The views of a scene show one set of named points, each view turned or mirrored, and shifted as a whole, with a little noise and some points left out.

Scene 1
View 1
z_975: [2.48 0.02 -1.00 0.42 -0.06 -0.23 -0.07 -0.91 1.05 0.88 -0.59 -1.75 -0.65 -0.65 -1.99 -0.48 0.14 3.21 -1.81 1.97]
z_154: [2.36 0.57 -0.16 -0.58 -0.87 -1.22 1.93 -0.87 -0.91 1.71 -0.80 1.19 -2.11 2.16 -0.62 -0.69 -2.86 1.73 0.94 1.51]
z_557: [1.11 0.46 -0.33 2.30 -1.38 -0.86 0.31 -0.81 -1.06 1.38 -1.72 0.33 -0.14 2.78 -0.07 1.37 -2.39 1.29 0.44 1.20]
z_696: [1.38 2.76 -0.31 1.31 2.29 -0.84 1.43 -0.21 -2.80 0.49 2.12 -3.86 2.04 -0.19 -2.13 1.18 0.46 1.81 2.60 -1.85]
z_901: [2.26 1.68 0.24 0.95 0.35 -0.40 -0.40 -0.07 -2.20 1.14 0.39 -2.31 -0.22 0.51 -1.46 0.21 -0.91 2.39 1.49 0.74]
z_879: [0.93 1.52 -0.40 2.33 -0.11 -1.32 1.30 -0.75 -1.47 0.98 -0.34 -0.98 1.02 2.73 -0.74 1.71 -1.44 0.76 1.21 -0.75]
z_307: [2.16 0.67 -0.84 0.26 -0.52 -1.70 2.58 -1.29 0.99 0.93 -0.84 0.25 -0.78 2.62 -1.12 0.02 -1.44 1.15 -0.80 0.11]
z_551: [2.05 -0.27 -1.56 2.01 -1.46 -1.61 1.09 -1.66 3.41 0.31 -2.14 -0.40 0.05 2.98 -1.18 1.03 -0.25 1.09 -3.94 0.40]
z_777: [1.42 1.72 -0.50 1.03 1.31 -0.38 0.78 -0.31 -2.20 0.97 1.03 -2.50 0.87 -0.39 -1.73 0.62 -0.35 2.47 1.71 -0.02]
z_709: [0.56 1.76 -1.04 1.82 1.24 -1.26 2.43 -0.83 -1.36 0.59 0.77 -1.75 1.92 1.21 -1.48 1.69 -0.31 1.27 1.36 -1.57]
z_103: [0.35 0.61 -1.78 0.84 1.29 -0.64 2.78 -1.20 -0.86 1.13 0.55 -0.72 1.38 -0.71 -1.63 0.81 -0.44 2.58 0.81 0.02]
z_637: [3.96 1.37 1.08 -0.44 -1.67 -1.87 0.75 -0.49 -0.38 1.14 -1.02 0.06 -3.04 4.31 -0.74 -1.04 -2.91 0.72 0.18 1.06]
z_171: [2.22 0.46 -1.19 0.19 0.59 -0.51 1.12 -0.90 0.54 0.79 0.16 -1.73 -0.13 -0.78 -2.15 -0.37 0.20 2.99 -1.05 1.10]
z_724: [1.86 1.40 -0.72 -0.85 0.79 -1.45 3.63 -0.94 -1.13 1.22 0.68 0.05 -0.62 1.23 -1.38 -0.39 -1.64 1.61 1.62 -0.39]
z_507: [2.23 0.36 -0.86 0.34 0.35 0.08 -0.08 -0.63 -0.31 1.16 -0.03 -1.94 -0.48 -1.32 -1.99 -0.48 -0.17 3.53 -0.50 2.01]
z_159: [1.99 0.61 -1.20 -0.76 0.72 -1.04 2.88 -1.16 0.19 1.00 0.32 -0.43 -0.61 0.11 -1.78 -0.62 -0.74 2.31 0.01 0.48]
z_385: [3.62 2.11 0.93 -0.61 -0.05 -1.38 0.76 -0.17 -1.62 1.10 0.46 -1.57 -1.99 2.17 -1.42 -0.99 -1.81 1.52 1.53 0.44]
z_535: [1.59 0.92 -0.99 -0.36 0.67 -1.06 3.03 -1.03 -0.93 1.22 0.44 -0.11 -0.34 0.68 -1.36 -0.16 -1.36 1.96 1.09 0.13]
z_501: [0.72 1.83 -0.79 0.35 1.30 -1.34 3.77 -0.77 -2.49 1.24 1.19 -0.36 0.86 1.27 -1.18 0.82 -1.62 1.14 3.00 -1.30]
z_363: [1.73 1.73 -1.15 -0.21 1.03 -2.33 4.85 -1.30 0.18 0.45 0.77 -0.40 0.36 2.61 -1.52 0.45 -0.78 0.40 0.57 -2.26]
z_717: [1.95 1.37 -0.24 0.60 -0.47 -1.82 2.40 -0.91 -0.72 1.05 -0.46 0.19 -0.64 3.48 -0.71 0.52 -2.14 0.54 0.96 -0.43]
z_90: [2.39 1.40 -0.97 -1.31 1.56 -1.10 3.06 -0.95 -0.39 0.81 1.44 -1.50 -0.42 -0.52 -2.36 -0.96 -0.13 2.49 0.53 -0.18]
z_232: [3.49 2.24 1.26 -2.07 0.25 -1.29 1.90 -0.06 -3.31 1.77 1.03 -0.25 -2.88 1.88 -1.10 -1.84 -3.20 1.69 3.56 0.82]
View 2
z_385: [-0.31 1.12 -0.12 -0.05 0.24 -0.56 -1.25 2.10 -2.42 -0.28 1.56 -1.37 2.63 2.03 -1.70 1.25 -0.48 -0.67 0.79 -0.29]
z_159: [-1.05 0.60 0.09 1.49 0.06 -0.23 -0.72 0.30 0.77 -1.33 1.25 -0.15 0.44 1.40 -0.79 0.03 -0.12 0.92 1.34 -0.89]
z_879: [-0.77 -0.42 0.38 -0.61 1.19 -0.28 0.64 1.96 -1.23 0.63 -0.17 0.17 -0.49 1.00 0.92 -0.76 -2.73 -1.52 1.86 0.64]
z_307: [-0.37 0.32 -1.43 1.14 1.11 0.17 0.67 1.09 0.63 -0.75 1.23 -1.21 1.14 1.37 -0.48 -0.27 -2.41 0.61 2.26 -0.06]
z_535: [-1.29 0.31 0.74 0.66 0.15 -0.10 -0.35 0.72 -0.10 -0.50 1.57 -0.54 -0.20 1.88 -0.19 -0.24 -0.51 0.28 1.33 -0.71]
z_557: [-0.58 -0.60 -0.58 -0.19 2.61 -0.66 0.16 1.14 -1.16 1.63 0.51 0.07 0.49 1.51 -0.04 -0.73 -4.57 -0.15 1.46 -0.71]
z_103: [-1.74 -0.17 1.37 0.96 0.17 -0.44 -0.53 0.15 0.79 -0.73 0.01 1.40 -1.61 0.83 0.53 -0.85 -0.36 0.12 1.20 -0.66]
z_507: [-1.00 0.33 0.21 1.40 1.00 -1.50 -2.74 -0.10 -0.28 -0.63 -0.59 2.11 1.23 0.56 -1.86 0.48 -0.67 0.72 0.34 -1.65]
z_717: [-0.51 0.17 -0.46 -0.14 0.97 0.19 1.04 1.97 -0.84 0.20 1.62 -1.70 0.69 1.94 0.16 -0.35 -2.42 -0.56 1.99 0.25]
z_975: [-0.49 0.45 -1.01 2.09 1.40 -1.19 -2.36 -0.12 0.51 -1.13 -0.75 1.86 1.81 0.19 -2.06 0.40 -1.50 1.23 0.84 -1.27]
z_90: [-1.37 0.95 0.79 1.30 -0.95 -0.26 -1.19 0.71 0.29 -2.01 0.88 0.05 0.42 1.13 -0.77 0.37 1.55 0.20 1.13 -0.39]
z_777: [-1.41 0.07 1.81 -0.07 0.05 -1.08 -1.50 1.14 -1.51 -0.27 -0.67 1.73 -0.41 0.69 -0.05 -0.04 0.12 -1.29 0.47 -0.24]
z_637: [0.44 0.90 -1.79 0.09 1.60 -0.22 -0.09 2.32 -2.11 0.56 2.41 -2.68 3.52 2.46 -1.85 0.87 -3.02 0.06 1.60 -0.38]
z_154: [-0.70 0.38 -0.32 0.17 1.58 -0.36 -0.44 0.95 -1.35 1.00 2.77 -1.80 1.65 2.89 -1.30 0.26 -2.62 0.85 0.96 -1.57]
z_501: [-1.75 -0.04 2.06 -0.53 -0.56 0.25 0.68 1.58 -0.87 -0.14 1.52 -0.76 -1.74 1.94 1.33 -0.69 0.16 -1.27 1.39 0.24]
z_901: [-0.98 0.31 1.01 -0.25 0.76 -1.32 -1.91 1.44 -2.35 0.31 -0.27 1.13 0.93 1.03 -0.97 0.48 -0.87 -1.11 0.32 -0.55]
z_709: [-1.34 -0.22 1.23 -0.04 -0.06 -0.17 0.50 1.66 -0.37 -0.74 -0.81 0.98 -1.46 0.46 1.42 -0.84 -0.65 -1.66 1.82 1.02]
z_171: [-0.81 0.48 -0.14 1.57 0.54 -0.97 -1.92 0.35 0.26 -1.42 -0.53 1.50 1.02 0.36 -1.37 0.30 -0.50 0.44 1.00 -0.76]
z_724: [-1.29 0.57 0.86 0.39 -0.27 0.23 0.16 1.15 -0.27 -0.69 2.11 -1.36 -0.04 2.21 -0.07 -0.19 -0.02 0.02 1.35 -0.42]
View 3
z_154: [-0.34 -0.13 0.25 -0.30 1.42 -2.25 0.89 -1.07 -0.17 -1.14 0.00 2.48 1.97 2.76 -0.39 0.54 1.17 -0.05 0.72 -1.59]
z_232: [0.70 2.12 2.15 0.67 1.80 -2.21 2.29 -1.39 1.59 -1.46 0.52 1.33 0.96 3.15 -1.39 -0.07 1.53 1.77 -1.81 -2.07]
z_385: [-0.05 1.22 0.18 0.88 1.48 -2.20 1.57 -1.20 0.54 -1.54 1.00 -0.09 1.02 2.36 0.11 -0.65 1.02 1.03 -1.08 -0.30]
z_724: [0.11 -0.30 1.32 -0.02 0.69 -1.73 0.62 -0.91 0.91 -2.15 1.71 1.40 0.64 0.13 -1.18 0.89 1.20 -0.51 -0.36 -0.95]
z_551: [-1.86 -3.03 -3.40 -0.51 0.65 -2.30 -1.09 -0.29 -2.42 -1.03 1.06 0.61 2.17 0.59 2.10 0.17 0.25 -2.76 3.08 1.98]
z_507: [-0.90 1.48 -0.85 -0.75 0.96 -0.81 -2.08 -2.96 -1.64 -3.40 0.25 -1.34 1.82 0.57 0.47 -0.14 -0.41 -0.47 -0.16 -0.83]
z_307: [-0.77 -1.56 -0.85 -0.11 0.84 -2.37 0.28 -0.51 -0.52 -1.17 1.25 1.57 1.57 0.94 0.22 0.57 1.11 -1.47 1.26 0.40]
z_363: [0.13 -1.89 0.72 0.35 0.21 -2.12 1.15 0.13 1.12 -1.68 2.93 1.25 0.09 -1.05 -0.76 0.95 1.41 -1.41 0.06 0.67]
z_637: [-0.66 -0.12 -0.89 0.71 1.93 -3.17 2.17 -0.37 -0.21 0.04 0.17 1.70 1.83 4.25 0.61 -0.60 1.58 0.43 0.59 0.25]
z_557: [-0.28 -1.74 -1.75 -0.64 0.73 -1.12 1.31 -0.04 -1.03 -1.55 0.17 1.47 2.45 1.24 1.89 0.23 -0.66 0.84 1.63 -2.07]
z_90: [-0.21 0.95 1.09 0.05 0.62 -1.56 -1.14 -2.18 0.36 -2.99 1.99 -0.46 0.34 -0.55 -1.34 0.49 1.03 -1.33 -1.06 0.19]
z_777: [0.40 0.70 0.02 -0.05 0.19 -0.25 0.07 -1.50 0.08 -3.62 1.67 -1.55 0.70 -1.24 0.50 0.11 -0.81 0.97 -1.15 -1.48]
z_901: [0.15 1.12 -0.56 0.15 0.81 -0.74 0.62 -1.49 -0.28 -2.83 0.90 -1.28 1.31 0.57 0.98 -0.54 -0.50 1.59 -0.98 -1.45]
z_717: [0.01 -1.66 -0.31 0.27 0.69 -2.06 1.97 0.32 0.39 -1.00 1.40 1.77 1.23 0.93 0.46 0.42 0.77 0.01 0.67 -0.60]
z_696: [1.04 0.38 0.41 0.61 -0.33 -0.09 0.96 -0.82 1.16 -4.04 3.13 -2.69 -0.34 -2.96 0.56 -0.13 -0.93 1.45 -2.25 -0.82]
z_975: [-1.40 0.76 -1.63 -0.66 1.06 -1.34 -2.45 -2.63 -2.11 -2.79 0.31 -1.13 1.91 0.92 0.78 -0.15 -0.15 -1.37 0.67 0.25]
z_709: [0.52 -1.59 -0.14 0.04 -0.45 -0.57 0.91 0.06 0.60 -3.02 2.82 -0.61 0.31 -2.59 0.71 0.65 -0.61 0.19 -0.23 -0.73]
z_171: [-0.84 0.75 -0.71 -0.40 0.78 -1.17 -1.78 -2.37 -1.13 -3.02 1.15 -1.26 1.29 -0.03 0.26 0.05 0.03 -1.10 -0.08 0.14]
z_103: [0.19 -0.57 0.54 -0.76 -0.13 -0.39 -0.88 -1.47 0.05 -3.61 1.82 -0.01 0.77 -2.09 -0.38 1.14 -0.32 -0.59 -0.20 -1.58]
z_159: [-0.55 0.06 0.49 -0.41 0.72 -1.65 -1.16 -1.90 -0.33 -2.54 1.29 0.59 1.01 0.04 -0.88 0.74 0.97 -1.52 0.07 -0.31]
z_535: [0.03 -0.25 0.83 -0.35 0.62 -1.45 0.01 -1.21 0.31 -2.39 1.45 1.12 0.93 -0.06 -0.78 0.94 0.67 -0.59 -0.09 -1.06]
View 4
z_232: [-0.89 0.05 0.10 3.37 -1.55 -2.94 -2.41 -0.13 -2.28 -3.14 2.88 1.94 -0.15 -0.85 0.22 -0.20 -0.17 1.99 -0.97 4.49]
z_696: [0.07 -2.69 1.54 1.72 -4.37 1.21 -2.91 1.96 2.00 0.50 0.53 2.28 -1.18 0.13 1.90 1.03 -1.89 2.35 1.63 2.59]
z_975: [1.10 2.17 0.32 0.49 -0.91 0.61 0.13 0.27 -0.07 1.19 1.38 0.44 0.78 -2.16 1.20 1.81 -3.49 0.63 -1.30 -0.05]
z_501: [-2.29 -2.10 0.48 2.84 -1.73 0.17 -0.83 1.39 0.87 -0.66 1.04 1.21 -1.27 0.32 0.81 0.13 0.14 3.43 0.78 2.88]
z_557: [-1.43 0.06 -0.24 2.71 1.77 0.61 0.55 0.98 0.18 -0.91 1.20 -1.44 -0.46 -1.06 1.51 -0.76 -4.11 1.75 -0.28 2.04]
z_363: [-3.73 -0.78 -0.62 1.62 -0.32 -1.02 -0.25 1.25 1.04 -0.02 1.27 1.50 -0.59 1.43 0.56 2.00 -0.98 3.06 0.90 1.59]
z_507: [1.65 1.53 0.84 0.98 -1.97 0.87 -0.43 0.36 -0.22 0.76 1.41 0.74 0.48 -2.46 1.21 1.21 -2.60 0.81 -1.17 0.67]
z_171: [0.50 1.20 0.51 0.70 -1.78 0.53 -0.53 0.58 0.37 1.00 1.28 1.08 0.45 -1.40 1.14 1.87 -2.58 1.14 -0.68 0.46]
z_551: [-2.35 2.03 -1.32 0.32 2.81 0.41 1.61 0.99 1.30 1.38 0.87 -1.03 0.46 -0.15 1.52 2.29 -5.99 0.93 -0.12 -0.74]
z_90: [-0.77 0.48 0.43 0.90 -2.69 -0.54 -0.79 0.59 0.25 0.64 1.54 2.35 0.11 -0.54 0.51 2.30 -0.13 2.20 -0.36 0.96]
z_307: [-2.61 1.06 -0.97 1.58 1.25 -0.83 0.55 0.59 0.15 -0.20 1.57 0.16 0.08 0.03 0.80 1.45 -2.77 1.90 -0.33 1.14]
z_709: [-1.64 -2.00 0.63 1.92 -1.76 1.31 -0.89 1.96 1.99 0.56 0.45 0.86 -1.12 0.43 1.59 0.79 -2.12 2.76 1.32 1.82]
z_879: [-1.79 -1.54 0.16 2.66 -0.03 0.68 -0.72 1.63 1.20 -0.60 0.76 -0.25 -1.08 0.08 1.80 -0.23 -3.57 2.31 0.95 2.65]
z_901: [0.92 -0.40 0.96 2.22 -2.15 0.27 -2.01 0.80 -0.10 -0.79 1.48 0.89 -0.28 -1.42 1.53 0.12 -3.11 1.25 -0.15 2.70]
z_777: [0.58 -1.14 1.26 1.92 -3.02 1.20 -1.62 1.23 0.84 0.17 1.00 1.30 -0.60 -1.05 1.62 0.40 -1.94 1.95 0.31 2.18]
z_385: [-0.63 0.41 -0.10 2.20 -1.13 -2.06 -2.34 0.23 -1.06 -1.81 2.35 1.59 0.05 -0.51 1.01 0.83 -2.69 1.22 -0.31 3.22]
z_154: [-1.68 1.18 -0.56 2.75 1.04 -1.43 0.20 0.04 -1.52 -1.74 2.22 0.02 0.09 -1.22 0.43 -0.08 -1.68 1.88 -1.18 2.48]
z_637: [-2.04 1.57 -1.26 2.43 1.79 -3.01 -1.23 -0.12 -1.64 -2.52 2.70 0.35 0.40 -0.29 0.81 0.65 -4.07 0.95 -0.74 3.12]
z_159: [-1.16 0.92 0.03 1.24 -1.04 -0.24 0.25 0.42 -0.03 0.49 1.47 1.24 0.22 -0.83 0.43 1.70 -0.68 2.12 -0.72 0.80]
z_717: [-2.86 -0.38 -0.75 2.50 1.03 -1.11 -0.45 0.91 0.10 -1.28 1.53 0.24 -0.45 0.40 0.91 0.43 -2.68 2.29 0.32 2.58]
z_535: [-1.49 0.06 0.11 2.03 -0.90 -0.26 -0.02 0.65 0.00 -0.25 1.40 0.96 -0.27 -0.61 0.59 0.87 -0.45 2.41 -0.40 1.63]

Which points are out of place in each view (at most two, in the order of its rows)? Write - if all are in place.
view 1 -> z_171, z_363
view 2 -> z_385, z_154
view 3 -> z_103
view 4 -> z_557

Scene 2
View 1
z_209: [1.00 -2.41 2.95 1.31 -0.16 -0.52 -0.11 -1.08 0.42 0.96 -1.21 -0.90 -0.10 0.84 -0.97 -1.51 -0.98 2.45 -2.28 1.25]
z_386: [-0.04 -2.36 2.80 0.47 -0.31 0.41 0.47 -0.53 -0.03 -0.51 -0.70 -1.29 0.61 0.17 -0.32 -1.59 -1.13 1.26 -2.26 -0.03]
z_801: [-0.70 -2.26 2.33 0.03 0.89 -0.03 1.62 -0.62 0.21 -0.91 -0.68 -0.75 0.43 0.08 -0.59 -0.66 -0.20 0.94 -2.19 0.80]
z_86: [-2.88 -1.78 1.15 -1.53 2.66 0.00 4.03 -0.25 -0.37 -3.22 0.21 -0.22 1.19 -1.29 -0.12 0.65 0.90 -1.05 -1.84 0.53]
z_399: [0.84 -1.80 2.96 -0.20 0.25 1.16 -0.43 0.12 -0.93 -1.22 0.08 -0.90 0.75 0.45 0.98 -2.50 -3.45 0.30 -1.20 -1.17]
z_542: [-1.83 -2.66 2.51 -0.16 -0.33 1.01 2.03 -0.41 0.50 -1.99 -0.86 -1.91 0.98 -0.42 -0.57 -0.60 0.56 0.67 -2.93 -0.62]
z_190: [1.65 -1.11 2.76 -0.14 2.07 0.21 -0.37 0.13 -0.04 -0.64 -0.02 -0.29 -0.81 1.15 0.34 -2.02 -3.41 0.75 -0.60 -0.07]
z_933: [0.41 -1.43 2.59 0.45 0.15 0.69 -0.30 -0.19 -0.19 -1.07 -0.57 -2.56 -0.51 0.13 -1.30 -1.74 -2.12 0.87 -1.84 -2.13]
z_80: [-0.28 -2.32 2.34 1.17 -1.75 -0.16 0.09 -1.15 -2.28 0.19 -0.47 -1.68 2.15 -1.19 -0.93 -1.86 -1.57 0.94 -2.49 -0.67]
z_332: [0.43 -1.50 2.62 -0.51 2.85 0.20 1.18 0.07 1.57 -1.35 -0.45 -0.33 -1.49 1.29 -0.01 -0.89 -1.27 0.94 -1.18 0.74]
z_378: [0.17 -2.98 2.11 1.97 -1.39 -2.35 0.79 -2.26 -3.03 2.75 -0.68 1.22 3.36 -1.12 -0.50 -1.44 -0.52 2.04 -2.60 3.84]
z_794: [-2.97 -2.08 1.29 -1.21 0.98 0.50 3.38 -0.36 -1.78 -3.07 0.34 -0.68 2.56 -2.01 0.24 -0.09 0.09 -1.35 -2.15 -0.47]
z_775: [-0.13 -2.14 2.61 0.08 0.22 0.37 0.68 -0.43 -0.70 -0.77 -0.34 -0.78 0.98 -0.11 0.12 -1.57 -1.60 0.68 -1.87 0.09]
z_693: [-0.32 -1.67 2.39 -0.06 1.01 0.59 0.80 -0.23 0.42 -1.55 -0.48 -1.94 -0.52 0.14 -0.93 -1.04 -1.14 0.64 -1.78 -1.18]
z_46: [0.60 -2.05 2.54 0.41 0.58 -0.33 0.53 -0.72 -0.63 0.15 -0.43 -0.11 0.76 0.27 -0.03 -1.55 -1.73 1.23 -1.67 1.15]
View 2
z_775: [-1.07 0.72 0.36 -0.14 0.03 -0.59 1.30 -0.47 -0.53 -0.29 -1.10 1.06 0.35 0.52 -0.21 -0.78 0.44 -0.66 1.29 -0.39]
z_542: [-2.01 1.67 0.59 0.66 0.45 -0.41 0.97 1.73 -0.29 0.70 -0.19 1.65 0.39 -0.51 -1.00 -0.69 0.60 -0.55 2.27 1.53]
z_332: [-1.46 -0.15 1.35 -0.83 -1.04 -1.19 2.72 -0.57 -1.63 1.03 0.34 -0.27 -1.93 0.25 -0.51 -1.09 2.37 -0.32 1.03 -1.04]
z_190: [-0.40 0.48 0.27 -1.19 -0.81 -1.29 2.48 -2.54 -1.53 -0.55 -1.35 0.03 -1.09 0.68 0.08 -1.08 2.30 -0.66 0.21 -2.30]
z_933: [-1.09 1.75 -0.69 0.08 -0.63 -0.69 1.69 -0.68 -0.71 -1.09 -1.68 1.80 0.57 0.18 -1.28 -1.35 2.94 -1.54 1.51 -0.90]
z_693: [-1.35 1.37 0.30 0.09 -0.49 -0.73 2.09 0.08 -0.81 -0.23 -0.75 1.23 -0.39 -0.11 -0.99 -1.01 2.27 -0.98 1.73 -0.07]
z_386: [-1.40 0.72 0.19 -0.18 0.03 -0.46 0.81 -0.27 -0.55 0.08 -1.03 1.25 0.84 0.67 -0.62 -1.03 0.57 -0.78 1.32 -0.72]
z_46: [-0.84 -0.50 0.72 -0.45 -0.28 -0.57 1.46 -1.09 -0.84 -0.34 -1.17 0.61 0.24 1.21 0.16 -0.77 -0.08 -0.55 0.97 -1.18]
z_378: [-0.49 -3.31 1.43 0.26 0.25 0.78 0.29 -0.36 0.19 -1.19 -2.05 1.28 2.65 3.16 1.00 0.00 -4.79 -0.28 1.39 -0.98]
z_86: [-0.99 1.11 2.42 1.11 0.45 -0.89 3.63 1.81 -0.82 0.07 0.35 0.55 -2.37 -1.65 0.65 0.81 -0.51 0.53 2.47 3.39]
z_399: [-0.27 2.27 -0.74 -0.84 0.35 -1.21 1.15 -2.37 -0.84 -0.81 -1.96 0.70 0.03 0.04 0.27 -0.88 1.49 -0.71 0.25 -1.28]
z_801: [-1.54 -0.05 1.19 0.12 -0.22 -0.44 1.68 0.67 -0.69 0.37 -0.34 0.90 -0.13 0.38 -0.47 -0.61 0.30 -0.46 1.78 0.24]
z_209: [-1.63 -1.44 0.52 -0.47 -0.89 -0.10 0.71 -0.40 -0.75 0.33 -0.87 1.04 1.28 2.00 -1.06 -1.59 0.53 -1.06 1.35 -2.08]
z_794: [-0.58 2.48 1.32 1.26 1.27 -0.79 2.57 1.25 -0.28 -0.83 -0.76 1.22 -1.06 -1.69 0.84 0.96 -1.13 0.35 2.19 3.54]
z_80: [-0.60 0.85 -0.55 0.60 0.41 0.07 0.47 -0.40 0.18 -1.89 -2.46 2.26 2.43 1.04 -0.26 -0.61 -0.71 -1.14 1.56 -0.21]
View 3
z_86: [2.65 -1.13 -0.86 -1.07 -0.13 2.17 1.41 -4.01 -0.93 -1.07 1.13 -0.98 2.27 1.35 1.03 -2.15 0.65 -2.57 0.47 1.13]
z_378: [-1.46 -0.30 -2.87 0.58 -0.06 4.12 2.31 -0.63 -0.92 -3.73 -2.08 0.42 0.08 -3.29 -2.12 2.09 -1.90 0.99 -2.27 0.26]
z_46: [-0.99 0.14 -0.45 -0.40 -0.54 0.67 0.19 -1.42 -0.42 -1.04 -0.17 0.76 0.98 -1.91 -0.68 0.03 -1.81 0.03 -0.98 0.41]
z_80: [-1.93 0.59 -0.83 1.10 1.17 0.68 1.45 -1.01 -1.07 -1.16 -2.77 -1.30 1.60 -2.86 -0.88 0.08 -2.36 -0.65 -0.17 -0.61]
z_386: [-0.80 0.49 -0.20 0.27 -0.12 0.18 0.02 -2.11 -0.57 -0.04 -1.36 0.27 1.42 -1.29 -0.84 -0.65 -1.64 -0.31 -0.37 -0.07]
z_933: [-1.36 1.04 0.53 0.10 0.15 -1.51 0.16 -0.73 -0.51 1.40 -0.83 -0.41 2.33 -1.31 -0.33 -1.45 -2.05 -1.04 0.55 -0.47]
z_775: [-0.77 0.14 -0.08 -0.13 0.09 0.22 0.15 -2.18 -0.55 -0.83 -0.66 -0.08 1.34 -1.62 -0.23 -0.56 -1.69 -0.74 -0.31 0.26]
z_209: [-1.21 0.91 -0.80 0.20 -1.09 0.72 0.09 -0.78 -0.16 0.41 -1.36 1.60 0.86 -1.67 -2.01 0.03 -1.85 0.94 -1.34 -0.16]
z_542: [0.92 0.13 -0.44 0.63 0.24 0.86 0.58 -3.66 -0.81 0.45 -1.95 -0.48 1.91 0.34 -0.58 -1.78 -0.47 -1.34 0.34 -0.23]
View 4
z_386: [-0.40 -0.68 -1.01 0.69 -0.01 0.41 -0.71 0.46 -0.84 0.40 0.57 -0.74 1.02 1.25 -0.07 -0.07 -0.53 -1.25 0.11 -0.68]
z_693: [-1.50 -0.42 0.63 0.53 0.70 -0.50 0.98 0.38 -0.49 0.64 0.16 -0.21 1.03 1.09 -0.31 0.20 -0.91 -1.14 0.18 -0.86]
z_378: [-0.30 0.83 -6.14 -0.28 -2.16 2.11 -2.73 2.05 -1.58 0.21 3.15 -1.89 -0.60 2.86 1.17 -1.96 0.85 -1.07 -0.93 -0.20]
z_86: [-5.03 1.39 -0.28 0.34 -0.64 -3.30 0.28 1.54 0.50 0.29 1.05 -0.19 -0.87 -0.07 1.92 1.69 -0.79 -0.84 -2.45 -1.09]
z_332: [-1.93 0.49 0.78 -0.44 0.17 -0.49 1.32 1.20 0.16 0.84 -0.13 0.16 3.47 0.90 0.00 -0.70 -1.99 -1.92 -1.47 -1.28]
z_775: [-0.87 -0.34 -1.11 0.20 -0.37 -0.34 -0.88 0.12 -0.90 0.50 0.46 -0.75 0.76 1.57 0.28 -0.19 -0.68 -0.83 -0.31 -0.10]
z_80: [-0.06 -0.80 -2.21 0.89 -0.06 0.70 -1.03 0.06 -1.69 0.36 1.31 -1.26 -1.35 2.34 -0.12 -0.13 0.64 -0.28 1.30 0.10]
z_933: [-0.39 -0.95 0.73 0.52 1.17 0.21 1.11 -0.34 -1.16 0.71 -0.02 -0.44 0.77 1.82 -1.04 -0.26 -0.62 -0.72 1.42 -0.24]
z_399: [0.11 -1.11 -0.02 -0.37 -0.01 -0.93 -0.95 -1.47 -1.20 0.91 -0.84 -0.67 1.51 2.32 -0.16 -0.54 -1.26 -0.16 0.31 1.04]
z_801: [-1.71 0.17 -0.87 0.30 -0.16 -0.21 -0.08 1.22 -0.41 0.45 0.91 -0.49 1.06 1.06 0.46 -0.12 -0.73 -1.41 -0.78 -0.97]
z_794: [-4.01 0.58 -0.72 0.83 -0.56 -3.37 -0.87 0.43 -0.24 0.24 0.89 -0.74 -2.15 0.38 1.84 2.12 -0.19 -0.01 -1.27 -0.30]
z_209: [0.36 -0.27 -1.94 0.30 -0.12 2.12 -0.34 1.50 -1.02 0.41 1.21 -0.80 2.18 1.79 -0.39 -1.34 -0.55 -1.99 -0.01 -1.20]
z_190: [-0.41 -0.06 0.10 -1.43 -0.05 -0.31 0.51 -0.50 -0.87 1.31 -0.60 -0.32 3.07 2.62 -0.41 -1.86 -1.95 -0.78 -0.60 0.53]

Which points are out of place in each view (at most two, in the order of its rows)? Write - if all are in place.
view 1 -> -
view 2 -> z_775
view 3 -> z_86, z_80
view 4 -> z_332, z_801
